Each row is a point on a tangle of strands that fork, close into loops and nearly touch. The rows are in no order.
Two points are linked if the straight distance between their rows is under 79.4. Some points are linked to none.
kikub: [10, 14, -9, 12, 9, 3, 22, 6, -28, -2, 8, 5, 58, -12, 64, 39, -19, -12, -8, -34, -8]
nuso: [17, 30, 25, -19, 10, -19, 32, 20, 21, 2, 3, 23, 20, 4, -9, 43, 37, -38, -53, 17, -43]
Varen: [4, 29, 1, 32, 32, 32, 22, 0, 35, -34, 19, -15, -19, -29, 26, -42, 32, -6, 26, 1, -2]
Loz: [-5, 8, -3, -21, 36, -20, 30, -31, -55, -32, -2, 12, 36, -14, 41, 51, 12, -37, -9, -7, -9]
Vak: [15, -24, 16, 6, -38, 20, 0, 55, -4, 45, 11, -7, -5, 25, 14, 10, -12, 3, -20, -42, 0]
bape: [-12, 13, -13, -17, -27, 56, -26, 30, -4, 38, 21, 16, 22, 12, -21, 36, 9, 45, 44, -3, -17]
Simut: [0, 4, 37, 30, 60, -7, 43, -28, 25, -34, 6, 10, 23, -19, 38, 1, -11, -28, 13, -10, 5]
tas: [33, -6, 1, 6, -14, 0, 3, 36, -36, 16, -2, -33, -21, 20, 8, 7, -1, -27, -43, -9, 15]
zimed: [2, 19, -33, 17, -17, -39, 28, -40, 30, -44, -43, -17, -7, -4, -15, -39, 25, -3, 11, 41, -18]
bemu: [26, 4, 11, 21, 13, 19, 28, 35, -4, -38, 29, -35, -60, 10, 15, -22, 50, -11, -25, -8, -6]
zoso: [-19, -22, 8, 15, -12, 20, -23, 20, 37, 2, 4, -26, -48, 2, -31, -50, 15, -4, -15, 32, 17]
zizas: [-14, 24, -29, 13, 21, -28, 11, -51, 32, -32, -24, 5, 7, -20, -5, -36, -6, 27, 27, 27, 19]
Goge: [4, 50, -17, -8, 20, 24, -3, 5, -21, -5, 16, -3, 16, -6, -10, 42, 45, -12, 2, 34, -13]
vifo: [-25, 18, -2, -3, 27, 3, -7, -17, 23, 9, 16, 38, 30, 0, 8, 6, -23, 28, 8, 4, 11]
bepus: [-12, 20, -11, -11, 21, -18, 17, -17, -19, 6, 0, 31, 65, -17, 54, 39, -29, -3, -27, -28, -15]
Zovo: [-3, -14, 6, -9, 70, -18, 18, -52, 6, -44, -8, 7, 14, -23, 8, -25, -28, 10, 36, 5, 30]
Daf: [10, -15, 7, 29, -14, -49, 19, -19, 32, -13, -35, -15, -17, 13, -15, -29, -2, -20, -37, 6, 14]
fov: [8, 36, 11, 1, 9, 27, -13, 35, 40, 43, 19, -1, 3, 22, -26, 14, 11, 0, -26, 22, -30]
sov: [-10, 15, -11, 9, 17, -34, 21, -52, 49, -44, -26, 11, -14, -21, -17, -38, 18, 8, 22, 53, 6]
Fes: [-39, -40, 40, 23, -44, -5, 0, 9, 48, 43, 3, 23, -21, 11, -17, -15, -37, 14, 8, -30, 21]
vaso: [-34, -33, 42, 21, -30, 20, 12, 6, 45, 56, 23, 38, -1, 21, -15, 14, -26, 19, 8, -36, -5]
raz: [-1, 3, -4, -23, 40, -26, 30, -23, -39, -42, 5, 32, 11, -10, 9, 46, 23, -24, 0, 20, 0]
keka: [-13, -45, 36, 16, 19, -19, 5, -4, 22, -16, -15, 13, -42, 7, -30, -14, -1, -29, -29, 19, 33]
seg: [-17, -28, 13, -9, -23, 8, 9, 5, 23, 67, 9, 41, 19, 27, -4, 33, -30, 43, 9, -22, -5]
nokal: [15, 16, -47, 13, -32, 0, -13, -10, -37, -31, -33, -47, -6, -19, 13, -25, 13, 8, 36, -1, 20]
zem: [0, 13, 37, 40, 40, 1, 24, -32, 42, -26, -1, 8, 13, -41, 27, -35, -22, -8, 40, -15, 11]
bir: [8, 4, -10, 1, -53, -38, -10, -6, 25, 26, -31, -10, -5, 26, -18, -18, -31, 26, -12, 2, 18]
zeku: [-9, -29, 37, 2, 60, 4, 22, -11, 16, -56, 3, 27, -29, -32, -25, -22, 8, -21, 23, 29, 17]
lutu: [-31, -1, 22, -16, 48, -23, -8, -34, 40, 25, 13, 47, 2, 17, -26, 4, -24, 4, -32, 26, 7]
Pamu: [-9, 20, -20, -51, 33, -28, -20, -47, -43, 34, 0, 31, -5, 14, -20, 13, -2, -9, -19, 28, 4]
Pab: [3, -27, 37, 35, 17, 20, 7, 20, 14, -16, 2, -15, -23, -13, 11, -40, -7, -22, -6, -18, 13]
fegav: [-16, 12, -28, -36, 39, -20, -12, -42, -36, 2, 2, 20, -7, 7, -11, 3, 4, 7, 5, 30, 25]
rapa: [5, 41, -43, -46, 24, -13, -32, -54, -50, 31, 12, 27, 11, -8, -3, 29, -11, -7, 0, 11, -18]
tevev: [19, -21, 14, 2, 4, 10, 25, 50, -7, -32, 16, -17, -61, 8, -13, -10, 54, -30, -30, 9, 12]
Kamem: [-13, -6, -11, -7, 6, 13, -4, 3, -7, 9, 15, 38, 46, 1, 23, 23, -26, 25, 8, -27, 7]
nuv: [-13, -29, 32, 28, 17, 9, 6, 21, 16, 0, 11, 13, 5, 2, 13, -12, -23, -20, -17, -31, 22]
tiz: [-3, -18, 4, 8, -19, -49, -11, -20, 35, 19, -34, -10, -18, 20, -30, -26, -26, 6, -39, 21, 29]
numu: [-1, 7, -16, -19, 19, -32, 8, -24, -25, -25, -5, 12, -25, -4, -15, 9, 18, 0, 6, 45, 28]
kosen: [-2, -8, 5, -25, -29, 13, -16, 44, -3, 68, 0, -4, 7, 27, -21, 34, -33, 12, -4, -4, -36]
kag: [13, 11, -33, 22, -9, -20, 16, -14, -1, -36, -32, -38, -8, -2, 7, -26, 19, -3, 11, 12, 8]
diru: [22, 26, 6, -10, 2, -44, 35, -16, 9, 34, -10, 12, 20, 6, 19, 37, -14, -23, -54, 11, -22]
pivag: [28, -22, -4, 31, -19, 7, 9, 6, -14, -44, 5, -41, 8, -22, -23, -109, 2, -6, 19, -2, -55]
vavo: [21, 3, 27, 15, 23, -23, 56, -7, 34, -60, 0, 1, -26, -17, 14, -9, 27, -29, 20, 9, 1]
Gir: [12, -11, -46, 5, -43, -5, -16, -17, -42, -29, -44, -21, 13, -12, 0, -25, -13, 29, 45, -16, 22]
figeb: [-2, 17, -12, -45, 25, -23, 3, -28, -61, -24, 13, 38, 2, -7, -12, 49, 30, -29, -7, 24, -19]
Tar: [16, -7, 28, 30, 17, -10, 42, -26, 30, -55, -9, -30, -10, -32, 15, -47, 13, -28, 25, -5, -9]
Masad: [-4, -1, 21, 35, -15, 36, -19, 25, 27, -12, 21, -30, -47, -23, 12, -83, 19, 6, 6, -8, -15]
Val: [6, 8, 49, 38, 24, -5, 28, -37, 36, -37, -13, -20, 8, -44, 21, -64, -8, -17, 35, -24, -9]
vezup: [-11, 27, -15, 25, 30, 40, 0, 0, 31, -19, 16, 7, 11, -13, 8, -12, 12, 6, 23, 10, 15]
Vurog: [5, 22, -40, -25, 18, -27, -17, -60, -72, 8, 8, 12, 13, -9, 20, 31, -14, -12, 10, -3, 6]
zub: [-18, -47, 5, 16, -29, 57, 10, 17, 20, 26, 10, 8, -9, 8, 5, 1, 10, 48, 42, -34, 12]
zib: [-25, -29, 15, -12, -1, -15, -17, 17, 24, 46, 5, -6, -27, 31, -40, 3, -29, -5, -34, 14, 13]
Tanit: [7, -15, -6, 1, -14, -2, 7, 9, -37, 12, -2, 18, 37, -2, 47, 34, -34, 12, 0, -43, 17]
mimab: [0, -27, 29, 17, -11, 31, -11, 65, -4, 18, 33, -20, -16, 27, 8, -9, -4, -14, -39, -48, 1]
Dov: [-19, -17, 20, 1, 10, 17, -19, 36, 21, 34, 23, -10, -28, 25, -49, 12, -1, -12, -41, 32, 5]
fudag: [-39, -46, -4, -13, -10, 4, -26, 14, -3, 15, 11, -3, -15, 8, -21, -8, -29, 27, 18, -1, 37]
Sizom: [12, 53, -41, 13, -25, -39, 37, -47, -10, -33, -26, -41, 14, 9, 51, 9, 16, -12, 30, 5, 5]
lotoz: [3, -68, 12, 8, -16, 34, -6, 22, -1, -26, -8, -9, 0, -24, 4, -45, -21, 22, 55, -32, 26]
lut: [29, -30, -13, 19, -37, 3, -4, 31, -21, -40, -18, -56, -9, -2, 15, -61, -1, 8, 1, -42, -11]
dirik: [-19, -13, -2, 14, 17, 52, -16, 11, 24, -18, 9, 7, -3, -25, -3, -31, -8, 19, 45, 2, 19]
Dur: [6, -2, 27, 10, 45, -32, 60, -17, 8, -34, 4, 20, 22, -5, 37, 34, 9, -34, -12, -1, -7]
fik: [-18, -16, -11, -7, -14, 6, -28, 5, 20, 9, -6, -24, -49, 3, -49, -27, 18, 11, -8, 62, 26]
nolo: [10, 36, 1, 32, 24, 25, 25, 16, 20, -26, 35, -20, -37, -1, 24, -20, 48, -9, -6, -15, -17]
Tefe: [3, -25, 0, 8, 18, 41, -3, 41, -24, -26, 9, -30, -40, 1, -21, -10, 42, -16, -8, 15, 18]
benev: [18, 32, -45, -5, -28, -25, -25, -42, -37, 6, -22, -29, -27, 1, -31, -1, 15, 1, 11, 39, 25]
lutig: [-13, 10, 0, -59, 37, -26, -17, -22, -2, 35, 6, 36, -9, 32, -49, 12, -3, -2, -30, 47, -13]
biso: [-4, 20, -7, -54, 0, 21, -70, -12, -38, 21, 1, -3, 36, -21, -15, 47, 2, -6, -8, -2, -52]
fuzez: [21, 11, -35, 29, -42, -17, 25, -2, 4, -32, -36, -26, 28, 2, 36, -24, -7, 18, 36, -42, 2]
ziros: [4, -31, 58, 23, -1, -23, 29, 1, 36, -45, -20, 7, -55, -20, -25, -52, 23, -44, -4, 14, 2]
nen: [33, 62, -9, -8, -4, -5, 44, 17, 1, 9, 22, -15, -11, 17, 13, 34, 47, -29, -25, 16, -37]
piti: [-11, -47, 45, 24, 15, -22, 6, -26, 30, -30, -32, 8, -39, -17, -25, -50, -4, -28, -10, 22, 15]
lemas: [-16, 11, 4, -8, 33, -43, 7, -45, 30, 4, -3, 32, -11, 12, -13, -12, -10, 13, -21, 33, 27]
Vopi: [17, 10, 7, -30, -23, 19, -33, 42, -37, 52, -10, -13, 6, 9, -9, 40, -24, -19, -25, -2, -55]
fum: [-5, 7, 17, -11, 28, -47, 28, -21, 12, 12, 0, 40, 19, 6, 5, 35, -9, -12, -56, 14, -13]
fofid: [18, 44, -39, 0, -22, 6, -29, -17, -45, 14, 1, -23, -20, -5, -8, 14, 18, 0, 21, 24, 22]
mebel: [-10, -10, 13, -9, 43, -59, 22, -53, 30, -30, -22, 31, -9, 3, -7, -24, -15, 3, -6, 18, 22]
pom: [-34, -6, 29, -18, 1, 7, -29, 25, 46, 49, 24, 29, 31, 15, -31, 28, -31, 11, -5, -5, -45]
mubek: [30, 34, 0, 7, -16, -24, 28, 5, 31, 9, -3, -20, -43, 14, -9, -3, 37, -7, -27, 36, 0]
fid: [-12, 16, 9, -48, 26, -10, -10, 0, -8, -3, 14, 38, -16, 13, -55, 27, 30, -5, -19, 54, -1]
res: [-41, -3, 26, -37, 37, 7, -45, 2, 35, 30, 19, 25, 46, 4, -24, 25, -12, 19, -23, 4, -39]
rolel: [30, 11, -15, 7, -80, -20, -3, 9, 10, 39, -27, -22, -9, 26, 2, -5, -12, 30, 6, -24, 9]
Kipe: [14, 8, 7, -36, -5, -15, -2, -13, -63, -13, -12, 3, 17, -23, 1, 65, 22, -49, -42, -7, -45]
memu: [-10, -4, 33, 6, 27, -11, 13, -9, 28, 15, 12, 31, 10, 14, -11, 19, -8, -18, -50, 11, 0]
mok: [-21, 11, 17, -44, 13, -1, -35, -2, 20, 30, -10, 19, 55, -4, 2, 38, -10, 9, -42, -9, -46]
Votiz: [-25, -26, 7, 10, -21, -4, -14, 0, 32, 15, -3, 17, -2, 9, -6, -14, -38, 22, 10, -15, 34]
nase: [14, -33, 27, 31, 1, 20, -4, 14, 12, -30, -6, -42, -25, -26, 7, -78, 3, -11, 12, -26, -3]
kude: [44, 41, -9, -4, -49, 8, 1, 27, -20, 63, 3, -1, 12, 14, 27, 33, -19, 7, 0, -23, -28]
tupu: [-23, 4, 5, -42, 33, 21, -51, -5, -32, -2, 10, 11, 46, -13, -10, 38, 24, -3, -12, 6, -24]
toru: [17, 29, -21, -28, -13, 4, -16, -36, -58, 23, 4, -1, 38, -33, 24, 59, -16, -20, -18, -17, -44]
zipop: [3, -27, 56, 13, 34, 2, 35, 19, 19, -59, 9, 25, -51, -21, -23, -23, 20, -54, 11, 9, 10]
Vem: [0, 0, -11, 11, 41, -24, 18, -32, -4, -26, -12, 6, 25, -16, 30, -2, -25, 14, 19, -1, 27]
nop: [-8, -6, 55, 39, 48, 33, 19, 24, 12, -32, 25, 13, 2, -5, 12, -6, 33, -44, -12, -24, -18]
safub: [-2, -3, -3, -19, 30, 2, 9, 11, -5, -32, 6, 26, -30, 0, -31, 14, 30, -11, -1, 45, 22]
dapit: [15, -41, 5, 10, -22, -6, -7, 31, -39, 5, -13, -21, -4, 12, 15, 6, -21, -5, -18, -27, 39]
Fosi: [-6, -36, 6, -23, 19, -36, -14, -14, -40, 10, -13, 7, 1, 18, -4, 9, -31, -6, -35, 3, 37]
seb: [-23, -7, -32, -6, -17, -6, -14, -41, 23, -19, -19, 29, 16, -12, -3, -44, -22, 66, 54, 4, 15]
vato: [-14, -27, 11, 8, -9, 36, -22, 64, 2, 29, 23, -33, -32, 25, -27, -5, 0, -11, -26, -4, 12]
Kefi: [-12, -24, -1, 17, -16, -6, -13, -9, 26, -15, -24, -2, -11, -10, -8, -42, -18, 10, 4, 5, 28]
Zet: [-30, -30, 44, 18, -1, 14, -8, 18, 30, 27, 21, 41, 23, 9, 5, 10, -36, -8, -18, -39, 0]
vuv: [7, -2, -14, 8, -54, 45, -22, 51, 17, 17, 30, -30, -44, 13, -4, -34, 12, 41, 17, -15, -1]
Kemo: [-7, 4, 50, 16, 37, 19, 13, 20, 33, -27, 25, 25, 13, 0, -5, 24, 52, -43, -35, -9, -33]
bis: [13, 17, 22, -3, 16, -9, 43, 25, 13, -27, 26, 19, 3, 8, 9, 32, 50, -43, -30, -2, -29]
Dar: [-16, -14, 9, -2, 62, 4, 6, -40, 13, -43, -9, 12, -8, -29, -17, -32, -2, 6, 27, 33, 19]
Vefu: [12, 11, 3, -36, 1, -13, -11, -19, -54, 20, -16, 0, 32, -17, 11, 55, -20, -30, -52, -16, -40]
netib: [18, -1, 7, -14, -9, 10, -9, 35, -44, 37, 2, -18, 3, 17, -8, 32, 1, -30, -50, 6, -16]
Tafaz: [5, 30, -11, 0, -38, 50, -5, 42, 29, 49, 29, 7, -2, 20, -15, 7, 9, 38, 27, -1, -16]
lim: [-13, -12, -7, -12, -19, 42, -34, 56, -17, 29, 20, -23, -12, 21, -24, 9, -1, 10, 2, 5, 9]
Kob: [-9, -31, -31, -8, -40, 5, -21, -15, -8, -16, -34, 0, 4, -6, -6, -34, -13, 51, 49, -7, 26]
gisi: [-24, -11, 3, -16, 51, 25, -30, 15, -18, -22, 18, 14, 30, -1, -21, 29, 39, -6, -15, 13, -6]
Bib: [0, 13, -31, -5, -18, -21, -20, -27, 1, 3, -25, -19, -35, 3, -40, -15, 20, 13, -10, 57, 21]
numot: [-31, -8, 21, 25, -19, 45, -24, 35, 39, 13, 30, -22, -54, -6, -12, -64, 16, 6, 1, 1, -4]
Fimel: [2, 0, 47, 42, 60, 23, 30, 8, 13, -29, 20, 2, 27, -17, 39, 5, -4, -35, 8, -47, -15]
keped: [-3, -30, -9, 27, -22, -10, -5, -7, 25, -31, -34, -25, -6, -14, -19, -72, 1, -5, -3, 13, -3]
Rab: [-17, 9, -33, -39, -18, -9, -26, -25, -7, 48, 4, 35, 6, 18, -17, 4, -20, 58, 40, 10, 17]
bot: [-1, 4, 11, -56, 21, -26, -9, -25, -42, -23, -3, 31, 29, -19, -8, 56, 33, -26, -34, -1, -40]
ful: [11, 35, -11, 12, 7, -55, 46, -32, 16, 10, -11, -2, 26, 2, 50, 28, -9, -14, -20, 11, -6]
momuz: [1, 19, -16, -41, -31, 30, -22, -1, -29, 44, 4, 39, 52, -4, 9, 58, -14, 35, 20, -21, -42]
Vokad: [32, 17, -34, 20, -1, -8, 12, -10, -68, -30, -3, -57, -11, -6, 47, 22, 16, -31, 25, -19, 14]
dozu: [6, 7, -21, -10, 27, -25, 5, -41, -75, -21, -2, -1, 21, -12, 43, 40, -10, -21, 11, -2, 13]
kotus: [-8, 12, -10, -48, -17, 38, -59, 14, -40, 36, 7, 10, 37, -9, -15, 49, -7, 20, 19, -12, -48]
rume: [-34, -30, 23, 9, 32, 42, -32, 38, -7, -13, 24, 2, 30, 8, -12, 13, 11, -13, -14, -12, -2]
Ret: [24, 58, 2, -28, -9, -28, 34, 9, 3, -2, 7, 23, -1, -3, -9, 55, 38, -33, -24, 36, -52]
Ket: [18, 0, -36, 23, -27, -15, 32, -26, -4, -55, -39, -38, 38, -19, 23, -44, -20, 8, 50, -28, -19]
Tapor: [-41, -60, -1, -5, -26, 46, -9, 23, 12, 21, 17, 9, -15, 2, -21, -3, -3, 42, 45, -18, 26]
gere: [1, 35, 1, 10, -11, 40, -8, 42, 33, 32, 31, 5, 12, 11, 1, 7, 2, 13, -3, -7, -16]
Gudaf: [-32, 15, -13, 5, 15, 14, -20, -16, 50, 17, 18, 30, -1, 1, -18, -13, -17, 33, 14, 25, 20]
mabes: [16, -21, -30, 24, -25, 0, 3, 0, 7, -40, -22, -38, 1, -17, -26, -92, 15, -4, 12, 26, -30]
Kimit: [-26, -48, -7, -29, -7, 3, -37, 18, -60, 21, 5, -2, -1, 16, -12, 13, -41, 15, 2, -8, 38]
subi: [1, -25, -2, 27, -53, 27, 19, -1, 34, 37, -1, 10, 0, 19, 21, 2, 13, 55, 27, -37, 3]
mab: [-13, 27, -34, 5, 4, -11, -10, -42, 41, -17, -11, 19, 18, -24, 10, -33, -14, 45, 48, 12, 24]
kud: [28, 59, -14, 16, -3, 0, 27, 17, 3, 22, 15, -24, 1, 9, 31, 20, 23, -10, -25, 4, -20]
Zube: [-20, -5, -10, -23, -17, 8, -2, -9, 24, 52, 11, 45, 5, 20, -16, 20, -20, 61, 32, -4, -1]
zazi: [31, 11, -27, 18, -68, -21, 18, 5, 11, 12, -28, -12, 11, 17, 20, -13, -5, 38, 15, -48, 10]
doku: [31, 27, -9, -21, -43, 26, -5, 11, -31, 55, -4, 16, 33, -3, 23, 55, -12, 17, 8, -31, -45]
murun: [-22, 32, -33, -19, -4, 51, -34, 12, -12, 19, 22, 15, 16, -1, -15, 21, 5, 43, 40, 15, 10]
fafe: [33, -18, 16, 33, 14, -7, 39, 30, -28, -26, 3, -46, -8, 10, 54, -4, 4, -30, -16, -49, 2]
Lof: [2, 11, 0, -25, 8, 40, -45, 34, -40, 7, 16, -14, -4, 8, -43, 33, 45, -15, -12, 32, -12]
fir: [16, -1, -36, 20, -49, 11, -6, 29, -4, -30, -12, -48, -22, -8, 14, -63, 19, 32, 9, -25, -13]
kig: [-5, 31, -34, 1, 23, -42, 15, -49, -19, -15, -9, 11, 35, -10, 48, 12, -29, 14, 29, -3, 25]
vuri: [35, 13, -41, 8, -39, -36, -22, -40, -60, 4, -23, -24, -3, -1, 17, 22, -18, -12, 8, -10, 22]
Duto: [23, 43, 7, 3, 0, 0, 9, 21, 39, 37, 2, -7, -22, 19, -19, 7, 17, -5, -34, 38, -18]
Dizo: [-19, 23, 2, -32, 27, -4, -8, -17, 5, 11, -1, 27, 76, -20, 25, 44, -13, 9, -37, -24, -44]
Leko: [-3, 12, -15, -13, -10, 54, -41, 49, -38, 19, 27, -31, 4, 13, -15, 21, 24, -7, 1, 3, -2]
Vif: [6, -38, 12, 23, 3, 40, 10, 17, 2, -22, -1, 8, 6, -15, 28, -14, -23, 26, 40, -49, 25]
momu: [-17, -51, 5, 8, 11, 50, -24, 32, -5, -22, 11, -13, -14, -16, -8, -33, -14, 0, 26, -12, 31]
leni: [10, 3, -24, 12, -40, 26, -17, 34, 6, -2, 0, -36, -27, 5, 3, -42, 11, 23, 9, -7, 13]
dib: [-2, -15, -17, -30, -3, -1, -45, -10, -84, 24, 2, 2, -11, 7, -13, 20, -28, -4, 2, -2, 26]
Vusi: [-16, -42, -8, -4, 23, 47, -24, 36, -32, -28, 8, -21, -23, -5, -20, -15, 7, -5, 7, 20, 31]
Rutod: [26, -33, -9, 20, -23, -10, -1, 34, -34, -24, -26, -54, -17, 11, 23, -30, -5, -7, -11, -37, 30]
Vuzur: [7, 29, -41, 14, -19, -35, 28, -52, -18, -50, -47, -43, 29, -12, 26, -21, -12, 4, 47, 4, -3]
Tedal: [-18, -38, 31, 5, 30, -46, 0, -50, 32, -35, -32, 22, -15, -7, -25, -46, -29, -7, -5, 15, 19]
vuli: [11, 4, 11, -5, 19, -39, 60, -15, 11, -60, 1, 7, -9, -2, 32, 22, 18, -39, 18, 17, 4]
biguk: [24, 14, -32, -9, -18, 16, -41, -12, -73, 23, 11, -14, -15, -3, -9, 32, -10, -23, 5, 5, 15]
fenu: [19, 46, -25, 15, -16, -55, 42, -48, -6, -6, -16, -27, 18, 12, 53, 31, 4, -16, 1, 5, 3]
Lam: [44, 49, -18, 12, -39, 7, 16, 34, -8, 30, 15, -15, 8, 12, 43, 16, 8, 10, -3, -22, -11]
Kelos: [-34, -50, 37, 17, 5, -6, -19, 6, 27, 11, 1, 5, -36, 10, -29, -18, -32, -16, -25, 11, 32]
kuziz: [35, -5, 3, 9, -60, -3, 3, 43, 19, 56, -2, -15, -13, 36, 16, 5, -15, 20, -6, -39, -6]
vofam: [17, 9, 2, 13, -6, -43, 31, -9, 31, -12, -10, 0, -34, 9, -4, -9, 25, -20, -21, 23, 14]
dugu: [14, 14, 7, 24, -53, 7, 23, -9, 62, 56, -2, 24, 9, 17, 13, 0, -8, 47, 24, -33, -2]
fima: [-23, -9, 13, -41, -12, 2, -28, 30, 18, 65, 3, 23, 31, 21, -26, 34, -35, 32, 7, -3, -56]

A piece is two or more points that can be reached from each other along the links. Count, over all rows, the pieces, the separate loops (a circle has one, a figure eight two, a Y none), the forks (points with three links) and the tips (points with one).
pieces | 7
loops | 6
forks | 9
tips | 11

How many points has the smallest loop of links through each point below? Write none if it is on no loop.
kag | 9
zoso | 18
Dov | 24
vuli | 7
dirik | 9
fid | 6
rapa | none

A fork is a point with three links, a tip a point with one. Leave the first point through the second and follow the links. Name the first fork or tip that comes.
Fimel, nop | rume
vezup, Varen | momu
vofam, mubek | murun
res, pom | vuv
Lam, kud | Simut
fik, Bib | fudag
